Each row is a point on a tangle of strands that fork and nearly touch. The rows are in no order.
Points whose rows are less than 72.1 apart are linked; no others are. Some points are linked to none.
q183: [26,-3,13,13,12,12,7,-27,18,10,14,-7,5,-10,17,8,10,-15,12,13,8,11,13,18,-19,13,0,-9,-7,-6,-22,22,15,12,12,8,21,6,5,7,-3,-3,34]
q804: [24,-6,16,5,14,18,3,-16,13,-15,14,3,27,-14,9,-20,21,-5,6,9,-13,-2,2,25,7,3,13,-10,0,9,-10,-2,11,9,15,1,13,-9,-28,32,0,-14,12]
q305: [15,-22,15,-7,25,22,-16,14,10,-5,1,-19,3,3,-3,-13,7,-6,3,-7,-3,-12,15,41,-14,-8,16,-6,34,-10,-6,-13,-25,1,9,2,-5,-3,6,14,-10,12,4]
q620: [22,-10,17,-5,5,1,20,-10,12,-3,8,1,18,6,3,-3,1,-1,8,-5,-3,2,5,-21,-9,15,4,11,-16,3,-7,-4,40,-23,7,27,13,-3,-12,9,22,9,12]
q341: [-14,13,-8,-11,-13,-13,-21,1,-19,-29,-10,-21,-4,17,-1,0,-3,14,0,-11,15,-12,-2,-20,-19,-4,-14,2,22,-7,0,-18,0,-12,1,9,6,-12,29,-22,21,17,-16]
q890: [-12,7,10,6,1,19,-18,-26,-13,-11,-7,-18,-12,-12,19,4,16,-11,-2,17,3,5,1,2,15,-20,22,-15,5,-13,13,4,-13,2,-13,5,3,13,36,15,0,2,31]
q423: [4,-4,2,-2,3,0,-7,-15,1,-18,0,-11,1,1,8,-5,15,-3,0,3,2,-8,2,16,-11,5,-8,-12,21,-1,-2,-7,-5,3,14,-4,3,-7,-5,6,2,2,-2]
q940: [0,20,2,3,4,29,-29,-18,0,-7,1,-39,-10,-6,14,1,9,-4,-10,20,-3,6,-9,3,12,-22,22,-17,-12,-5,-2,6,-14,14,-4,14,4,-6,15,16,-5,-4,25]
q269: [-8,8,-9,-3,-13,-18,-6,-10,-25,-18,-3,-13,-11,14,-7,1,3,11,-2,-5,8,-7,8,-19,-11,-3,-16,30,12,-5,-8,-11,14,-26,-1,-3,-8,-1,28,-17,8,8,0]
q191: [0,-12,20,-6,3,9,-8,8,-6,-23,2,-12,9,3,3,-3,-5,6,5,-22,2,-6,1,-12,-3,-4,11,-18,13,-7,15,-8,9,-21,0,35,19,-11,6,17,40,26,-2]
q759: [4,10,-7,-2,0,-9,12,-30,6,-13,1,11,6,-12,2,1,4,-3,12,16,-11,1,-7,-17,1,23,-15,11,-23,10,-10,-3,30,-8,12,-1,9,1,-21,-10,1,-17,-4]
q961: [11,-12,16,12,-7,-8,19,-7,2,-13,22,6,22,3,-4,-15,9,0,7,-13,-10,-16,-3,-9,2,5,5,27,-20,-3,0,-9,32,-24,0,15,8,-8,-11,16,26,9,2]
q917: [-13,-14,15,30,-8,-5,18,7,-2,27,1,21,-3,-6,-5,-6,10,-8,4,-3,-2,-33,-3,27,-5,-4,0,13,5,-13,20,4,-26,10,-14,-19,-21,13,13,-2,-7,6,2]
q450: [-22,-1,-12,11,-4,-22,14,-10,-13,15,-12,27,-6,-9,-13,5,7,-9,-5,6,2,8,-8,-8,12,5,-5,14,-7,0,13,-8,-8,-10,-5,-18,-18,20,-1,-18,-10,-10,-8]
q216: [7,7,-5,10,-13,-3,7,3,-14,1,9,-3,-10,5,-14,-4,10,10,-5,-2,-8,-11,10,14,-5,-7,-14,36,7,1,-17,3,4,-11,4,-18,-26,-6,4,4,-22,-11,8]
q642: [7,13,8,7,14,34,-30,-8,12,16,-2,-35,-6,1,2,2,-2,-8,-9,17,3,-2,-15,-6,-6,-9,28,-14,-22,-9,-5,13,-14,8,-6,28,2,-2,8,11,-1,10,27]
q752: [-17,-5,5,11,8,-6,8,-19,13,7,-13,30,8,-19,3,-4,18,-18,0,12,5,-16,-19,-6,6,18,9,-11,-10,-5,28,-10,-5,5,-9,7,10,20,-7,-4,19,4,-8]
q576: [-22,13,-9,6,-6,-1,17,-1,11,4,0,30,1,3,6,12,-33,3,11,5,-5,-18,-31,-27,9,20,-4,9,-31,11,8,21,7,6,-35,3,15,6,-1,-26,6,-7,-8]
q511: [-9,16,-1,-10,6,1,4,-9,-5,14,2,6,-8,-11,28,27,-17,4,5,19,-6,46,8,-26,22,0,15,-9,-26,-2,4,20,25,-8,-6,6,23,23,26,-3,-7,-4,34]
q559: [19,-2,8,3,9,15,0,3,16,1,9,7,17,-14,8,-7,12,4,2,4,-3,6,14,44,-1,0,2,-17,3,7,-18,12,-3,27,16,-18,14,-15,-27,32,-15,-12,9]
q470: [-1,15,-3,-6,-20,1,6,15,-16,-21,23,-5,8,10,6,-9,-15,22,4,-8,-28,-3,-11,-16,26,-12,3,6,-21,9,2,9,25,-13,-13,7,5,-19,-15,22,15,-5,0]
q590: [-12,-8,-13,3,5,-17,1,19,-15,18,-16,26,-10,-6,-8,4,3,-6,-12,-6,4,29,13,-1,19,-6,4,-2,11,4,16,2,-10,-4,-8,-16,-22,26,0,-4,-11,-2,-7]
q659: [13,22,-7,-7,-1,21,-7,3,5,-7,22,-18,1,-3,21,0,-10,10,-3,11,-19,17,-8,4,21,-11,9,-14,-28,12,-14,18,8,16,5,0,13,-21,-24,20,-11,-18,13]
q882: [-4,-16,5,20,3,-5,13,18,17,29,2,25,12,-4,-26,-10,2,-10,-3,-6,6,-20,-15,10,-6,9,3,28,-23,-3,13,-11,-12,5,-3,-7,-16,3,-30,0,-4,7,-19]
q861: [-8,-19,0,-1,-3,-22,5,26,-10,14,-7,22,7,8,-24,-1,-27,-5,-5,-35,18,9,-5,-28,-10,5,2,11,-4,-10,9,-5,1,-16,-14,13,-1,1,2,-18,27,25,-27]
q292: [-21,11,-15,4,0,-5,10,-1,12,12,-21,22,-4,2,0,16,-29,-9,4,5,9,-5,-27,-23,2,20,-1,-12,-12,2,13,16,-11,14,-34,4,16,15,9,-36,11,-3,-13]
q186: [-9,3,-8,-5,25,14,-26,-1,-7,10,-23,-21,-15,-9,-11,4,8,-15,-15,12,7,12,5,-18,2,-11,20,-5,6,5,-1,-19,-20,-5,6,9,-24,15,6,-3,-13,4,6]
q215: [-14,9,-10,-4,-16,-1,1,3,-17,-15,0,6,-8,-2,21,3,0,8,0,4,-8,10,4,-3,29,-7,-7,-11,6,0,16,12,-2,3,-9,-8,8,6,11,10,5,-5,7]
q750: [6,-11,7,15,1,9,12,21,17,23,6,9,13,5,-21,-11,-10,-6,-1,-18,2,-22,-13,-4,-13,6,5,12,-21,0,5,0,-4,1,-10,21,-11,-8,-23,9,14,19,-14]
q312: [3,-23,21,19,20,19,9,1,8,12,2,9,11,-13,-6,-13,17,-16,7,10,-11,-21,4,25,5,-3,27,15,2,-10,11,-6,-13,-6,-10,-1,-17,20,5,19,-6,-3,21]
q349: [-8,-20,9,7,8,-11,-5,-2,-4,3,1,0,0,3,-17,-13,12,-8,-1,-3,3,-24,3,10,-13,-2,3,24,11,-13,5,-31,-16,-12,9,-14,-20,5,3,-9,-7,9,-15]
q610: [-2,2,-13,5,10,2,3,3,15,19,-11,10,-1,-6,-9,6,5,-5,-8,10,9,8,-1,28,-4,7,-5,-21,5,9,-2,9,-31,29,11,-21,-8,1,-27,-3,-27,-12,-8]
q448: [9,15,-22,-16,-7,-7,5,23,8,11,4,2,-4,15,0,9,-24,20,-5,-5,1,23,6,8,4,5,-22,-10,0,14,-21,27,2,22,8,-18,7,-15,-21,-11,-21,-20,-11]
q698: [3,-30,4,-12,22,-19,-6,0,0,-5,-3,2,10,0,-15,-5,15,-10,1,-8,1,4,18,22,-16,4,4,9,22,-6,0,-34,-5,-21,22,-15,-7,8,0,-10,-15,7,-23]
q319: [12,5,-9,-18,2,-5,16,19,12,0,7,18,16,1,2,-6,-19,22,2,-14,-7,13,-4,-11,11,10,-3,-12,-21,17,-9,5,12,-1,9,1,12,-20,-51,6,2,-6,-19]
q887: [-11,11,-3,17,-15,-1,26,-11,4,-2,14,17,3,-3,7,12,-11,-3,13,13,-11,-23,-17,-8,2,19,-16,16,-25,3,4,23,18,4,-15,0,10,2,8,-10,9,-6,10]
q558: [6,15,-1,-26,-1,9,-11,-4,9,-22,4,-22,3,14,11,11,-23,18,8,4,-7,-3,-11,-37,2,3,4,-20,-17,8,-10,11,18,-1,-6,19,25,-11,-2,-4,13,0,1]
q909: [38,-5,11,2,8,8,14,-6,27,12,20,-13,11,3,8,5,-2,-6,12,2,8,12,15,11,-25,13,-11,-3,-7,2,-31,18,25,15,20,10,15,-12,-15,10,-4,-4,19]
q241: [5,1,0,7,-9,3,17,24,-2,18,7,8,2,11,1,6,-15,10,2,-4,-3,2,3,1,-1,2,-9,9,-14,1,-4,29,9,-3,-11,2,-2,-6,-7,4,0,7,16]
q322: [14,2,-5,-5,-6,-16,20,-1,4,-5,13,17,18,0,-8,-9,0,14,7,-8,-7,6,-1,-7,4,15,-13,20,-27,12,-15,-7,31,-15,14,-7,3,-14,-43,4,-1,-11,-13]
q540: [0,-6,-5,-18,31,2,-31,2,-2,2,-31,-23,-6,6,-15,8,2,-9,-13,3,15,21,10,-17,-16,-2,16,-18,21,8,-7,-24,-7,-14,21,17,-10,8,1,-14,-3,7,-7]
q61: [4,3,-8,-13,-16,1,4,38,-12,0,5,16,-4,-3,5,-8,7,22,-12,-19,-10,26,23,15,30,-20,0,8,8,12,2,-2,-2,-2,-1,-14,-12,-1,-16,31,-15,-10,-17]
q718: [1,4,4,-7,7,7,-10,-18,-11,-17,-12,-20,-1,-2,-5,-3,11,-3,-1,12,-8,3,0,-22,8,-3,10,9,-3,5,-1,-20,16,-23,2,14,-7,4,3,6,7,-2,11]
q211: [12,-22,13,2,13,-1,4,13,-7,11,-2,0,1,8,-10,-1,0,-4,1,-13,5,7,22,2,-5,-1,9,16,15,-7,-2,-2,8,-25,0,6,-11,13,10,7,4,13,12]
q23: [-23,-2,-3,12,16,9,-13,-5,-3,19,-28,4,-12,-17,-12,2,11,-23,-11,16,6,-7,-7,-8,5,-8,17,-5,7,-3,21,-15,-33,6,-3,-3,-25,26,7,-8,-10,1,1]
q894: [12,3,-3,-8,-4,19,-24,34,-6,7,1,-20,-14,18,-10,-7,-6,19,-17,-16,2,-3,12,22,-9,-18,2,1,26,2,-18,5,-21,10,7,0,-17,-15,3,18,-18,7,3]
q221: [3,2,-7,4,-7,9,6,-5,31,4,-3,-3,1,9,2,9,-16,-9,8,-3,10,-28,-20,-14,-23,15,-9,-15,-10,0,8,14,-2,25,-23,27,16,-10,6,-17,23,15,-6]
q613: [-8,-6,9,-3,-9,-11,-9,-15,-9,-28,0,4,2,-6,25,-9,19,5,3,-2,-1,-8,1,20,-1,-1,-11,-26,33,-8,19,-12,-13,8,12,-13,17,-4,6,3,13,8,-15]
q444: [-21,21,-22,-11,-12,-3,-8,9,-13,-11,-13,0,-14,8,7,5,-22,10,0,-2,1,2,-11,-24,21,-3,-10,-10,2,4,12,6,-8,6,-16,-5,7,1,11,-16,7,-6,-16]
q513: [2,3,-10,0,-14,-28,26,-3,-19,-3,9,24,-2,-3,4,6,-1,13,6,-1,-10,24,16,-1,16,11,-24,28,-4,5,-8,12,34,-19,4,-23,1,8,-1,-6,-10,-16,7]
q373: [-1,21,-6,3,-25,-1,1,6,-11,-25,21,-10,4,5,4,-14,0,20,1,4,-27,-18,-17,3,25,-13,-10,8,-9,7,-1,0,5,4,-2,-9,-3,-26,-14,16,4,-16,-9]
q235: [-7,13,0,-18,4,-8,-11,5,-5,5,-20,-11,-8,12,-3,26,-26,5,3,8,14,29,6,-43,-3,0,9,-21,-6,-7,4,13,15,-6,-17,14,15,20,36,-24,6,7,16]
q495: [-3,9,-16,-7,8,6,-11,-22,-6,-5,-8,-16,-20,-13,-1,5,23,-14,-9,15,-1,9,14,14,-2,-10,-3,-6,21,10,-14,-15,-17,8,22,-22,-22,6,-2,-5,-35,-20,1]
q70: [-30,16,-19,6,-16,-19,12,-21,-9,-3,-11,16,-8,-4,-7,4,-12,-2,2,10,4,-14,-25,-23,11,10,-13,23,-16,0,6,-11,-5,1,-11,-17,-2,4,3,-39,-2,-19,-16]
q209: [-12,-9,6,5,-16,-20,-6,-3,-20,-9,9,-3,-7,11,-13,-16,11,4,-3,-10,6,-27,-2,-7,-19,-10,-10,40,4,-12,-3,-29,-1,-18,9,-16,-22,-9,17,-16,1,5,-13]
q193: [-8,-2,-4,-2,-5,-4,5,-25,-18,-4,-1,7,-19,-20,6,2,25,-11,0,6,-11,3,20,23,11,-13,-3,0,26,-2,1,-8,-14,-1,5,-31,-20,15,19,0,-31,-20,4]
q434: [11,-4,10,7,-12,-5,19,14,5,-3,9,22,20,-11,9,-8,11,12,8,-8,-7,-7,17,46,1,-1,-12,0,9,5,-11,14,6,20,7,-27,13,-15,-17,29,-7,-4,-1]
q366: [-12,-1,-3,-2,8,-2,3,-17,7,-5,-10,28,13,-25,8,-13,21,-11,-3,13,-7,3,-10,-3,26,12,10,-20,-12,6,23,-18,-11,2,6,-3,5,13,-30,10,8,-6,-9]
q575: [-12,-9,4,7,-7,-4,-1,22,-10,2,0,24,10,-10,-7,-19,-4,10,-3,-17,-5,-8,-13,-4,23,-8,9,1,-11,-7,25,-16,-13,-2,-2,-3,-6,-2,-27,12,12,7,-27]
q498: [13,-17,6,-9,26,10,4,-7,-3,-1,-2,8,7,-15,9,-12,20,-7,3,4,-12,29,27,15,24,-9,18,9,9,8,-6,-18,8,-19,8,-8,-11,18,-8,22,-19,-13,14]
q112: [2,-13,-7,1,11,-9,-8,27,-6,27,-15,8,-12,8,-22,7,0,-5,-16,-9,3,22,22,18,-6,-9,9,2,26,0,-5,7,-16,-2,-2,-15,-29,18,12,-4,-29,-3,-1]
q425: [-17,5,17,6,-13,-3,-12,-13,-13,-23,-5,-8,4,-4,-7,-8,8,-1,4,5,-2,-33,-23,-24,3,-7,8,3,-5,-14,24,-22,4,-12,-12,17,6,0,19,0,33,12,-7]
q971: [23,0,1,-5,9,14,-7,-13,-5,0,12,-14,-11,-7,14,1,13,3,1,2,-3,30,29,29,4,-15,5,-2,14,-3,-27,10,5,1,13,-13,-1,0,10,17,-30,-15,25]
q406: [12,-17,15,11,10,25,-12,15,15,12,6,-20,-2,10,0,-1,2,-10,-1,-4,9,-21,8,42,-24,-9,8,-12,20,-10,-6,13,-30,19,-2,4,-5,-7,14,15,-7,18,14]
q109: [-12,-4,1,1,0,-18,0,-30,5,-14,-17,5,2,-5,5,10,14,-18,6,7,17,-8,-10,-4,-25,18,-12,-14,12,-7,18,-12,1,7,-4,5,18,10,22,-27,20,15,-14]
q954: [-15,-16,9,2,9,-9,1,-24,-15,0,-10,13,-7,-12,8,2,24,-18,5,7,-4,0,18,16,4,-3,10,-11,32,-15,17,-8,-14,-13,-4,-19,-4,26,34,-3,-8,0,9]
q567: [-2,-8,-2,-14,-2,-8,-5,8,6,-18,3,-1,7,12,-5,-5,-13,8,1,-29,16,-6,-14,-4,-20,8,-11,-16,9,1,3,-21,-11,-4,9,16,19,-31,-16,-15,28,21,-40]
q301: [-23,-6,-1,15,14,-6,-14,0,-5,18,-18,0,-8,-3,-19,-9,6,-14,-10,4,9,-26,-12,-5,-14,-4,9,9,11,-10,11,-28,-34,4,4,-3,-28,12,10,-22,-5,10,-18]
q40: [8,-31,2,-2,26,-28,6,3,9,18,-12,14,13,2,-28,0,5,-18,-4,-10,10,17,7,8,-17,17,3,11,4,5,-3,-22,4,-15,16,-4,-11,14,-13,-19,-8,5,-22]
q943: [18,-15,16,-4,18,13,-11,-16,6,-17,6,-23,4,2,6,-7,18,-8,8,1,-2,-11,16,35,-24,0,1,-5,34,-3,-16,-12,-6,0,19,-6,-2,-8,5,9,-12,3,1]
q550: [0,7,2,24,-1,16,4,-19,2,10,5,-14,-14,-9,-7,7,11,-15,-1,19,1,-24,-6,22,-16,1,-4,10,3,-4,-14,14,-15,12,2,-10,-20,1,12,0,-25,-12,28]
q88: [11,-11,-6,-17,21,-20,-12,4,4,10,-21,-20,-2,18,-14,11,-1,-5,-10,-4,15,31,10,-9,-31,8,-4,-15,27,7,-15,-6,3,-8,22,8,-9,1,5,-25,-6,1,-7]
q455: [12,-9,5,-17,19,6,-2,-10,-2,-8,-6,-3,7,-6,9,-4,11,2,-2,2,-4,29,14,-9,17,0,16,-7,3,9,-3,-18,14,-18,16,10,2,5,-20,18,3,-5,6]
q615: [-7,-22,7,10,-16,-18,14,25,4,15,7,34,14,2,-13,-12,-6,6,-2,-24,15,-11,-7,16,-1,0,-8,13,-8,-10,18,-9,-12,8,-7,-15,-1,-10,-19,-2,7,12,-32]
q370: [1,20,-15,3,-8,13,1,13,8,8,4,-18,-4,17,-16,2,-31,7,2,2,-8,-31,-25,-28,-18,5,-9,19,-27,11,-20,14,-4,5,-15,12,-12,-20,-4,-13,3,2,-1]
q945: [3,6,3,9,5,13,7,-10,9,-6,6,11,17,-22,7,-18,20,-8,-2,18,-21,-7,-15,6,25,2,17,-9,-18,15,10,-11,-1,7,5,-2,0,-1,-34,24,-2,-17,4]
q906: [11,16,-18,-9,-19,-10,6,16,-7,-3,3,-2,-11,10,-8,3,-2,22,-5,-8,-3,8,16,20,-1,-7,-25,17,12,10,-22,10,4,6,12,-22,-10,-13,-13,-1,-25,-19,-11]
q929: [-21,1,6,21,-21,-4,6,12,-10,12,-5,12,-14,1,9,-3,-2,2,-1,-1,-1,-24,-6,15,7,-13,-5,-5,14,-16,23,18,-28,14,-17,-14,-9,10,20,-1,1,6,5]
q124: [1,-14,9,20,24,26,-6,6,4,30,-4,-5,-7,-8,-15,-5,3,-19,-4,11,-3,-9,6,18,-2,-10,29,16,1,-11,-2,3,-24,-2,-12,-1,-28,21,11,11,-20,1,30]
q486: [-17,11,-3,-14,4,1,-6,-3,-12,3,-20,4,-10,-11,9,23,-14,-3,1,15,3,36,6,-40,23,-5,15,-17,-17,0,19,6,14,-9,-21,10,14,33,24,-8,3,4,18]
q963: [-4,-12,5,-1,14,2,-1,1,-13,-4,-1,5,1,-16,-1,-17,19,-6,-2,-1,-15,7,12,2,30,-18,16,16,5,3,13,-33,-6,-22,1,-9,-24,18,-5,21,-11,-11,-6]
q604: [5,23,2,-16,6,14,-10,-10,24,0,4,-18,-6,11,7,18,-30,6,11,17,-5,-4,-16,-37,-8,8,7,-8,-34,9,-17,19,19,6,-5,19,17,-9,2,-17,-5,-5,13]
q546: [6,7,-16,-20,-1,-6,11,31,9,11,6,20,6,7,12,3,-28,23,1,-14,-5,32,3,-7,20,4,-3,-26,-10,15,-3,26,1,11,-1,-8,17,-10,-34,1,-5,-7,-11]
q100: [-16,6,-10,3,-18,-17,4,-9,-1,-6,-1,6,1,6,-11,-8,-7,2,-1,0,10,-23,-28,-18,-7,7,-13,25,-22,-4,4,-22,-6,0,-5,-10,-3,-16,-8,-32,9,-6,-26]
q950: [7,5,-2,-12,4,1,-1,8,-10,14,8,0,-9,-3,26,11,-7,8,-1,4,-2,54,21,-13,23,-12,14,-8,-8,-3,-2,18,17,-9,1,4,11,14,11,12,-9,-4,26]
q464: [7,14,-12,-11,-17,14,-15,42,-12,2,6,-11,-11,8,-5,-9,-2,26,-21,-18,-10,12,12,6,15,-26,2,11,10,12,-6,2,-14,5,1,-3,-24,-14,-11,27,-15,-5,-13]
q351: [20,-3,5,-11,3,18,-8,9,-11,7,15,-11,-12,5,16,-7,6,15,-6,-7,-3,41,33,12,16,-28,13,10,9,-4,-15,13,13,-12,0,5,-4,2,16,26,-17,-5,26]
q161: [15,-6,0,0,6,5,15,-1,40,23,2,9,5,3,8,14,-10,-17,5,4,11,0,-7,-7,-21,22,-2,-23,-15,4,3,25,8,25,-9,24,22,-1,-5,-11,12,13,7]
q394: [17,1,-9,-9,12,-5,4,3,18,11,-5,-9,6,8,-23,-3,-1,0,-5,-3,8,4,-3,1,-20,15,-11,2,-5,14,-21,-12,1,2,23,-3,-7,-13,-42,-14,-12,-5,-21]
q327: [4,-10,11,-10,-3,-2,-8,-4,-3,-29,8,-16,9,9,-7,-7,0,10,5,-21,6,-10,-4,-12,-16,2,-4,-1,7,-1,-1,-26,14,-24,14,26,17,-24,-3,5,32,21,-18]
q572: [-16,-11,14,4,-3,-4,-14,12,-25,-7,0,6,-3,-13,-2,-22,7,2,-4,-12,-10,-12,-5,-8,28,-24,19,8,7,-13,31,-31,-12,-10,0,1,-18,9,2,15,13,6,-17]
q905: [-5,17,-11,5,-4,7,13,-15,-2,-4,10,10,0,-12,9,9,-5,-1,5,23,-19,2,-13,-12,15,12,-4,9,-26,11,-5,12,18,1,-2,-1,2,2,-11,-2,-7,-20,17]
q736: [10,-2,9,10,13,33,-25,11,9,17,0,-34,-5,12,-5,-1,-5,-5,-10,0,12,-13,-1,8,-20,-9,18,-10,0,-10,-12,12,-24,11,0,20,-8,-7,9,13,0,18,21]
q793: [10,11,2,-17,-4,6,-10,-20,5,-28,7,-21,1,5,24,9,-7,8,11,10,0,4,4,-10,-3,8,-10,-24,-2,-3,-13,16,23,7,5,10,35,-10,9,5,19,-3,17]
q368: [32,-12,13,-13,16,4,15,-4,30,10,8,-3,15,6,0,3,-3,-5,8,-5,5,14,6,-16,-19,21,2,-10,-11,8,-15,2,24,-6,19,27,14,-8,-26,6,10,7,3]
q799: [0,-2,-6,-21,10,-21,-15,3,-7,2,-28,-11,-6,11,-3,21,-10,-2,-6,2,20,37,8,-23,-14,6,2,-32,18,-3,2,8,6,-5,1,9,9,10,27,-27,9,4,0]
q710: [6,22,-15,-4,0,19,-18,-9,-8,-12,5,-36,-19,-4,1,-4,17,1,-15,12,-7,2,2,8,4,-18,-7,2,8,12,-23,-9,-15,12,18,-10,-26,-15,-5,8,-30,-25,4]
q461: [-18,18,1,-6,-6,5,-20,-2,-8,-24,-17,-18,-1,2,-7,-1,-6,3,1,1,9,-26,-19,-27,-11,-6,-1,-13,7,-8,16,-18,-9,0,-13,16,7,-6,21,-15,25,17,-13]
q408: [-23,14,-25,-7,-4,-15,-2,10,-8,5,-22,13,-7,13,2,18,-39,6,-2,-6,9,9,-18,-25,12,10,-6,-12,5,5,5,17,-9,12,-30,-8,13,7,20,-41,2,-12,-18]
q988: [9,5,3,5,1,5,0,-12,-15,-11,6,-20,-5,2,-7,-7,15,0,-2,10,-14,-4,2,-3,5,-9,-2,30,0,3,-14,-10,14,-17,4,-2,-21,-3,1,14,-8,-10,18]
q991: [-9,5,-3,3,-9,-2,7,-30,20,-13,-5,3,4,-4,9,10,4,-15,13,8,9,-25,-17,-9,-17,21,-17,-13,-5,-5,17,4,10,17,-19,16,29,10,24,-21,27,11,-2]
q52: [10,-16,15,6,0,16,7,21,8,1,11,0,15,7,7,-5,-6,1,3,-18,4,-7,2,5,-4,0,11,-17,-2,-4,9,14,6,0,-7,27,16,-8,-6,26,26,23,9]
q979: [-14,4,-11,7,-15,-23,16,-2,-8,7,-6,6,-9,16,-2,23,-17,-6,6,-3,11,5,-1,-6,-10,14,-28,8,8,-4,1,26,7,3,-17,-6,7,10,35,-33,6,-1,5]
q120: [-24,12,-9,15,-24,-14,14,-6,-14,2,0,8,-16,3,3,10,-4,2,4,5,3,-16,-6,8,-2,-1,-22,9,12,-9,9,17,-14,7,-10,-18,-7,7,30,-18,-8,-6,9]
q519: [3,-17,4,-6,-4,-5,-4,28,9,-3,5,4,11,11,-9,-9,-7,12,-1,-29,13,-3,-3,28,-18,-1,-11,-17,20,1,7,-12,-21,11,15,1,11,-25,-19,0,5,22,-37]
q138: [16,20,-11,-2,-6,20,-7,-2,-6,1,16,-23,-19,-9,7,5,8,8,-9,10,-5,22,14,23,10,-20,-4,7,-2,7,-27,11,-3,13,13,-14,-13,-9,-1,14,-38,-22,18]
q485: [2,21,1,-2,-2,21,-11,9,9,9,7,-27,-7,20,-4,12,-40,10,5,3,-3,-22,-18,-37,-18,-1,1,7,-29,3,-19,26,9,3,-19,23,0,-11,15,-12,6,10,18]
q147: [-5,-2,1,7,-31,-16,4,-11,2,-19,15,-3,4,9,2,-11,0,3,6,-8,8,-31,-18,6,-19,3,-28,18,-5,-7,2,-15,-3,14,7,-11,8,-29,-2,-17,12,1,-27]
q213: [14,10,-1,4,-1,4,-5,-26,12,-5,11,-24,-9,2,20,20,-7,-7,13,15,11,5,9,8,-21,13,-19,-17,0,-7,-23,29,14,21,13,4,27,-1,22,-9,1,-4,25]
q603: [16,-11,10,9,-4,14,13,14,23,0,19,-2,20,7,-7,-11,-3,-1,3,-16,-2,-27,-13,6,-9,3,2,-5,-12,4,5,3,4,6,-5,27,10,-24,-20,19,25,19,-8]
q95: [-2,-5,-5,-1,-4,-31,13,-22,2,-3,-8,8,2,4,-4,14,0,-13,7,-1,12,10,-1,-12,-17,19,-18,6,0,0,1,-1,19,-11,1,-2,11,8,13,-30,15,2,-8]
q866: [-1,-7,-5,-1,13,0,9,-8,31,15,-12,29,11,-12,8,3,8,-20,-2,5,12,0,-13,-1,-6,27,6,-34,-10,6,17,9,-4,20,-6,16,22,13,-14,-6,19,9,-4]
q234: [1,4,3,1,-28,-15,2,5,-8,-25,17,1,10,4,1,-18,7,20,2,-11,-7,-19,-6,21,3,-8,-20,11,3,-3,-2,-12,0,8,14,-21,2,-27,-21,8,1,-8,-27]
q35: [-7,-2,17,19,-13,-7,7,-14,-2,-11,11,4,13,-4,-7,-13,13,-7,4,6,-10,-35,-22,-11,6,-2,9,19,-18,-11,17,-15,12,-10,-11,12,0,-3,3,7,26,5,-5]
q982: [-3,12,-12,-9,-20,-14,15,0,-17,-18,16,7,1,7,11,3,-12,25,9,-4,-20,10,3,-21,25,4,-18,24,-15,8,-6,9,38,-22,-3,-7,7,-4,-4,-1,5,-13,1]
q569: [11,5,-8,-3,14,-9,8,-19,7,17,-7,3,-6,-10,-3,16,1,-13,1,21,3,34,9,-4,-2,14,-6,-6,-8,10,-20,9,11,1,21,-8,-2,12,-13,-14,-22,-20,14]
q266: [2,-16,16,31,3,4,24,3,12,20,10,23,13,-10,-10,-5,14,-14,4,5,-5,-26,-4,21,-3,6,3,23,-11,-4,10,2,-1,0,-13,-5,-13,11,-3,12,-5,5,9]
q39: [-20,-14,15,4,3,-6,-13,-10,-17,-12,-14,7,-5,-10,15,-1,14,-6,1,3,3,-9,1,5,6,-8,8,-22,31,-17,30,-11,-22,-2,-4,-3,3,16,26,1,15,14,-5]
q829: [6,-4,-4,-7,-12,-16,16,26,-7,-1,3,31,13,-2,9,-6,2,21,-1,-18,-4,22,24,22,21,-2,-9,-1,10,7,1,11,11,-2,4,-24,10,-2,-19,21,-5,-2,-3]
q817: [-14,8,-2,-6,-9,11,-16,-1,-26,-14,-7,-12,-17,-9,20,4,10,-3,-5,4,1,21,13,-12,26,-25,13,-7,11,-7,16,2,-4,-8,-17,4,-3,18,33,16,7,2,20]
q296: [4,-4,-3,1,-4,3,-15,30,-1,21,-9,0,-15,11,-12,6,4,6,-14,-9,3,2,21,40,-13,-18,4,-4,34,-5,-11,13,-30,16,1,-18,-20,1,15,5,-32,1,-1]

A fork is a point with three links, a tip a point with one. Leave the first point through the second and follow the links. Name the first fork or tip that comes.
q112 / q590 | q513
q292 / q576 | q882
q991 / q109 | q266
q193 / q495 | q349
q909 / q183 | q370
q882 / q750 | q519

A fork is a point with three links. Follow the links from the first point to the second and name the forks in between, in order.
q905 / q109 | q882, q266
q961 / q138 | q349
q752 / q448 | q266, q882
q991 / q882 | q266
q567 / q266 | q882
